A landscape with many valleys, sampled at points; each row gives a point and its height.
A ball rolls from a point to whichever of its 2 nearest points has the largest drop for the distance, and stops where none of them is lower. Distance is the straight distance between rows; heights are no part of it.
bazes: [  8  23   0  46   1   6  -5   5  13  13  16 -15  -1  12  17   4 -10   9
  21   3]  height 753
dutev: [  8  14  -3  31  20   8   6  -7  25  -3   0  34  -9  -7   9   8   8 -14
 -18  34]  height 340
deven: [ 10  -8  23 -31  12  -5   4   4  -4   7 -19 -20 -11   6   2   3  -2 -18
  22  -1]  height 268
Zeka: [  1   7   8 -25 -19 -24  -5  11 -15 -13 -18 -11 -15 -13   2  -9   9 -33
   6   9]  height 319
bavev: [  1  15   8  17   3   3   2   5   7  -6 -13   1  -8  -5  17  -5  10 -19
 -28  25]  height 451
Guge: [-11  32  -9  57 -12  14   2  14  -7   6   4  -8   8  20  23   0   5  -4
  -3   3]  height 501
zafo: [-22  18  -8  34 -13  22   0   6  -6  -5   5  -2  22  16   7  -2  -2  -4
  -8   8]  height 521
zopal: [  1  -3  -1 -15   9   1  -2  10  -8  14  23 -15  13  19 -11   9  -2   9
  27 -23]  height 311
bof: [ -7   3  -7   5   2 -14  -6  11  -2  -8   6  10   5  -1 -12 -19  -8  15
 -10  22]  height 301
Demaf: [ 2 -2 -8 -7  2  0  5 -1 16 15  8 -6  0 -1  3  1 -8  7 10 -4]  height 640
Gog: [-16  -3  -9  12  -7  18 -10 -20   2 -11  11   7   5   2  -7  -3 -13  27
 -16  -3]  height 293
vul: [ -4  -4 -27  28   4   0  10  -1  21  17   4   0   5   1  15   0  -7  13
  15 -23]  height 693
fes: [ -8  -7   6 -29 -11   4  -4 -20 -10 -32 -20  31 -10 -10 -20  -9  -2  -1
  -9  15]  height 708
rir: [-14  -2   1  16 -13  25  -5  -8  -1  -6   1   9   8  -2   3  -1  -3   6
 -30  10]  height 332
Vas: [  6   5   4 -26   2 -10  -3  17  -4  14  16 -28   1  11   4   6   4  -8
  21 -21]  height 238
revo: [  0 -31   2  19  20  11  -5  -6   8   1  11 -16  -1  15  11   6 -12  16
  21 -28]  height 287
febo: [-15 -10 -13 -10   5  26   4 -31   2   4   4  -1  10  19  -5   9 -14  13
  12 -21]  height 847
nos: [-10  -5 -10 -32 -10 -17  -7   1  -8 -11 -15  17   1   3 -16 -15  -8  -9
   6   4]  height 435
vum: [  1  -1  -3 -47 -10 -16 -17  -7 -12  -5 -16  18  -9  11 -21  -6  -2 -15
  27  -9]  height 496
gub: [ -4 -23  -5 -20  16   1  -5 -13  -5  -3  15   1  -2  20  -6   2  -8  30
   9 -38]  height 164
kubo: [  7  -6 -14  20  11  -9   4  -4   6  -1  -8  11  13  -9  -6  11   1 -16
 -14  16]  height 280
Gefov: [-18   8 -15  35  -8  14   5  10 -11   0  11  -1  18  18   4 -12  -8  26
  10 -20]  height 428
meso: [-13 -15   2  13  -4  28  -2 -12   3  -2   8  -3   0   5  10  -1  -9  26
  -6 -22]  height 251
fuv: [ 18  11  -4  23  17 -16   7   4  14  -1   2  19  -4 -19   1   6   8  -9
 -15  30]  height 334
Faf: [-10 -14  -7 -13  -7   1   2  12  -2   5   9 -15   6   6  10   1   5   2
   4 -37]  height 394
vab: [  8 -17  -6  -2   2  -5   0 -12  14   4 -15   5   3 -18  -9  14  -1 -11
  -9  -1]  height 376
kup: [ -5 -14   2  -9   3   2  15   2 -13   7 -17  -6  14   4   6  -5   1  -6
   4 -12]  height 286
sobiv: [  8 -10  16 -10  11  -5   9  10   9  14   3 -16 -15  -6  14  -3   2  11
   6 -11]  height 615
veba: [-10   4   1  27  -1  13  -4   2  16   6   1  -5  -5   4  17  -4  -6  11
  -6   4]  height 140
leb: [-19 -13 -27  -4  -1   6   9  -2   0  -1   8  -3  13  15   2  -3  -3  17
  11 -45]  height 341
nura: [  3  16   5  47   7  -6 -10  11   5   2   1 -19  -2   8  15  -2   2  -4
 -18  22]  height 522
lopa: [-10  12  -9   0  -4 -10   7  13   9   1  -2   6   5  -1  10 -17  -2  -6
  -7  17]  height 351
karov: [ -4   8 -13  31 -14   5   8   9  -9   5  12  12  15   1   6  -8   4  21
 -12  -5]  height 448
Sanab: [  4  10   1 -15  -7 -23   6  10  -9   1 -10 -23   4  -2   2   1   5 -26
   3   5]  height 241
Ful: [ 17  -2   7 -25   2  -5   7 -11  -8  -6  -7  26  -4 -16 -25   5   3  -1
   7  13]  height 468
vef: [  6  25   3   7 -15 -16   6  17 -10  -5   6  -9  -5 -15  16  -5  22 -17
 -28  11]  height 436
bime: [ 14   4  12 -13 -18 -13  -3  -1  -3 -25 -28   7 -33 -36  -3   0  22 -31
   7  16]  height 647
fomi: [ 13  16  -5  26   6   6  -6  -3  16  17  15 -27   4   1   5  20  -4  -7
  12   9]  height 737
reko: [ 14  -6  24  -2  12 -18   0  16   4   4 -10 -30 -20 -10   8  -3   3   2
  -6   4]  height 586
guta: [ -9   1 -15  14  -1 -11  -7  12  -5   0  15  -4  19   9 -15  -6  -7  14
   2   1]  height 255
Nedi: [-15  -2 -19  15   5   5   0  -5  -5  -2  18  -3  14  27  -9  -7 -15  31
  23 -21]  height 400
gofu: [  9 -29  15 -15   2   0  -5   0 -10   4   9  -3  -5  -7  -4   8   6  16
  -5 -38]  height 524
Moso: [ -4 -13  -5 -35  -7   0  -7  -2  -9   2  11  -1   5  13  -6   7   6   2
   9 -45]  height 443
penum: [  3   7  -7   9   9   7  -1  -9  13   3  13  12   9  -1 -12   5 -11  10
   4  28]  height 811
tanu: [  9 -10  24   5   7   0  15   8  -6   7 -16   1  -8 -15   8  -7   6   8
 -15   9]  height 463
vifut: [  6   0 -13 -23  -5 -26  -2  10   0  11   0 -12   5   0  -6   1  -1 -12
  17 -14]  height 137
Zoval: [ 17  10  18  -2   3 -19   4   7  12 -21 -24   5 -27 -31   5   1  19 -24
 -15  25]  height 562
lili: [ -3  16  -1  38  -4   3   2  21 -10   9   9 -27  12  12  13  -4   4   8
   2  -5]  height 484
sonuf: [  0  16  -3  45   7  15   2  -4  23   5  -6  35 -18  10  21  -4   7   0
 -13  28]  height 269
vopog: [  4   5  21 -20  -2   5   9  -2   9  -9 -26   2 -19 -17   4  -4   3 -17
  -1  27]  height 467
Risef: [  5  17  15 -16 -24 -10  -2  14  -8 -13  -3  -2 -13 -24   9  -9  14 -17
 -14  16]  height 390
Visu: [ -1 -31  -6  -5  21  16  -8  -3   7   3  15 -20   8  25   1  23  -4  -5
  23 -34]  height 374
poguz: [-11 -10  -1  21  -4  14 -12   7  13   2  13 -24   0   6  16   5  -6   8
  -1 -24]  height 198
Gura: [  5 -12  17 -10  -9  -4 -10   7  -7   0  11  -2  -6 -15  -8  -1   2  19
 -15 -13]  height 488
Fet: [-14  -2  -7 -18   1   8   7 -20   5 -18 -12  29   3  -4  -8  -8  -8 -10
  -7  24]  height 761
besu: [ -6   1 -14  -2 -17  -7 -12   4  11  -6   9  13  -6 -18  -1  -6   1   7
 -22  -3]  height 483
baf: [ -3   4 -23  34   5  -7   7   4  -2   3   3   6  24   2  -5   3  -4  -4
   0  11]  height 202
fofer: [ 14  -5   5   4   1 -11   1  -3  12  -7 -22   5 -12 -28   3   9  10 -22
 -21   8]  height 470
netet: [ -4 -12  10 -36  11  -9   1   6  -7   9 -10  -8  -6  19   0 -15  -8  -1
  24  -7]  height 165
lup: [-13 -29 -18  -7  10  14   3  -3   0 -13  26  -5  -1  23  11   0   3  24
  12 -55]  height 270
vugo: [ -1 -16  20 -29   5  13  -9  -8 -18   5  -1  -6   3  17 -18   7  -3   2
   5 -12]  height 592
Turiz: [  4   0  -3  -9 -10   9   1 -17 -13 -10  13  22  12 -12 -24   9   2  11
 -16   1]  height 854
guzo: [-12   4 -20  -9   1  14  -4 -24  13  -3   9   7  11  10 -14   8 -18   6
  10   8]  height 829
Vuto: [ 18  21  -3   4   3  -6   5   4   4  12  15 -12  10  -7  -6  16   5 -11
   2  17]  height 714
nisu: [-11   5   7  -7  -9  14  -2  -3   3  -8  -9   0   3  -8   4   0   3 -19
 -22  16]  height 391
Satag: [ -7  13 -15   3   5  16  12 -21  19  -5   4  32   3  -4   0  -3  -6   1
  -4  30]  height 794
Zokel: [ -9   0 -32  14  -5  11  10 -21  23   9  -3  16   6  -3  10   0  -9   9
   5 -14]  height 681
fupim: [  4   3  11 -20 -23   0  -7   4  -8 -11   8  16  -8 -22  -8  -4   7   4
 -20   6]  height 447
Rira: [ -7  11   5  52   2  21  -4  -6  16   4 -11  10 -10  17  24  -5  -9   6
  -1  16]  height 203
suzig: [ 24  16  11  -8  -2 -19   4   9   0   5   5 -10 -10 -20  -5   5   7  -7
  -5  17]  height 684
muso: [ -3  -4   5  13   7   6   1  11 -10  11  22 -15   8  16  -1  -4  -6  25
  18 -13]  height 363
nides: [ -2   2 -15  13  12   5  10 -11  30  17 -10   5  -1  -1  12  -2 -12   1
  12  11]  height 662
dasi: [ 12  -2  16 -31 -18 -16 -17   5 -21  -7 -18   0 -22 -13 -13   0  14 -21
  23  -3]  height 395
ton: [  2  -6  17 -35  -1  -9  -2  -2   6  -4 -26   0 -20  -8  -6  -5  -5 -12
  18  10]  height 369
muf: [  8  19   0  -2   6 -12  11   5   5 -10   4  25  -3 -21   2  -6  12 -20
  -8  31]  height 236
sugo: [  2  -2  10 -23   1  10  -2 -11  -7   2  -2   3   4   0 -16   7  -7  -5
   3  12]  height 547
tavom: [ 11 -16  23 -14  -1  -4  17  -1 -21   6 -25   4  -1 -12  -2   1   7  -8
   3   0]  height 386
Vugof: [ -1 -26   4 -27  23  -9 -15   1  -1   3   0  -6  -3  22  -9  -2 -11  10
  19 -22]  height 35
Pasap: [  1 -15  25 -41  -4  -3 -26   1 -30  -5 -12   7  -7  13 -18   0   0  -3
   6 -22]  height 619
labe: [ -4  -6  16 -38 -15   5 -19 -12 -15 -15  -8  14 -14  -3 -25  -2   0   5
  -4  -5]  height 650
berop: [ 13   9   5 -18  -9 -15   4  -1 -10 -13   1  23  -5 -26 -14   4  13 -23
   1  19]  height 361
Pivuk: [ -2   5  -8  12   1 -16   9  12   3   7 -11 -20   6   0  18  -7   5 -15
  -7  -2]  height 308
Zavi: [-14   2 -19  11  -3   1  20  14  -9   9  -9  -8  24  10   7  -4   5  -8
   1 -13]  height 350
gefiv: [ 11   2  15  24  18 -11  -7   9  12   6  -5 -27 -11  -3   5   1  -4   4
  -9  19]  height 552
gigu: [ -9  16  -3  22  -1   8   4   6 -10  -5  -2 -17  21  10   9   4   5 -25
 -15  21]  height 543
fufek: [  1  17  -4  31 -14   4   9  17 -12   8  12  -7  13  -3  15   2  19  -1
 -18  -2]  height 464
safas: [ 21   1  20 -23  -3  -5   7   3   4  11  -3  -5 -18 -23   1   7   6   1
   8  -2]  height 648
befe: [ 10  31  13  38  11  -4  -3   9  -2  -6  -1 -11 -13   4  22  -3  18 -14
 -33  34]  height 494
laga: [ 11  -5   5  10   9  13  -3 -18   3   7  16   7   3  -6 -20  12 -11  28
   1   9]  height 825
Velo: [  0   2  -7 -47 -11  -9 -22  -5 -17  -3   2  11   5  21 -23   6   0  -7
  16 -33]  height 485
Sobe: [  4  -2 -11 -13   3   6   1 -26 -11   1  18  16   9   6 -27   9  -8  28
   1  -5]  height 839
tivam: [ -1 -27   7   9  21   5  10   1   1  10  -9 -24   6  12  12   3  -6  -2
   7 -15]  height 178
ter: [-13  -5  -9 -17  -2  -8   2 -10  -5 -10  -3  18   1   4 -12 -19 -13  20
  -4   5]  height 362

Where does a ball stop that starts at each point below?
suzig: veba
Satag: muf
bazes: vifut
vul: veba
Zokel: veba
bavev: veba
Velo: Vugof
zafo: vifut

Call two points neighbours if one is among the 2 nearest of the other. Go from one point of each pair to the other, from neighbour to neighbour, staying as low as possible. Name the highest point that can't be avoided.
baf and Vugof: dasi
baf and tivam: lopa
muf and veba: dutev
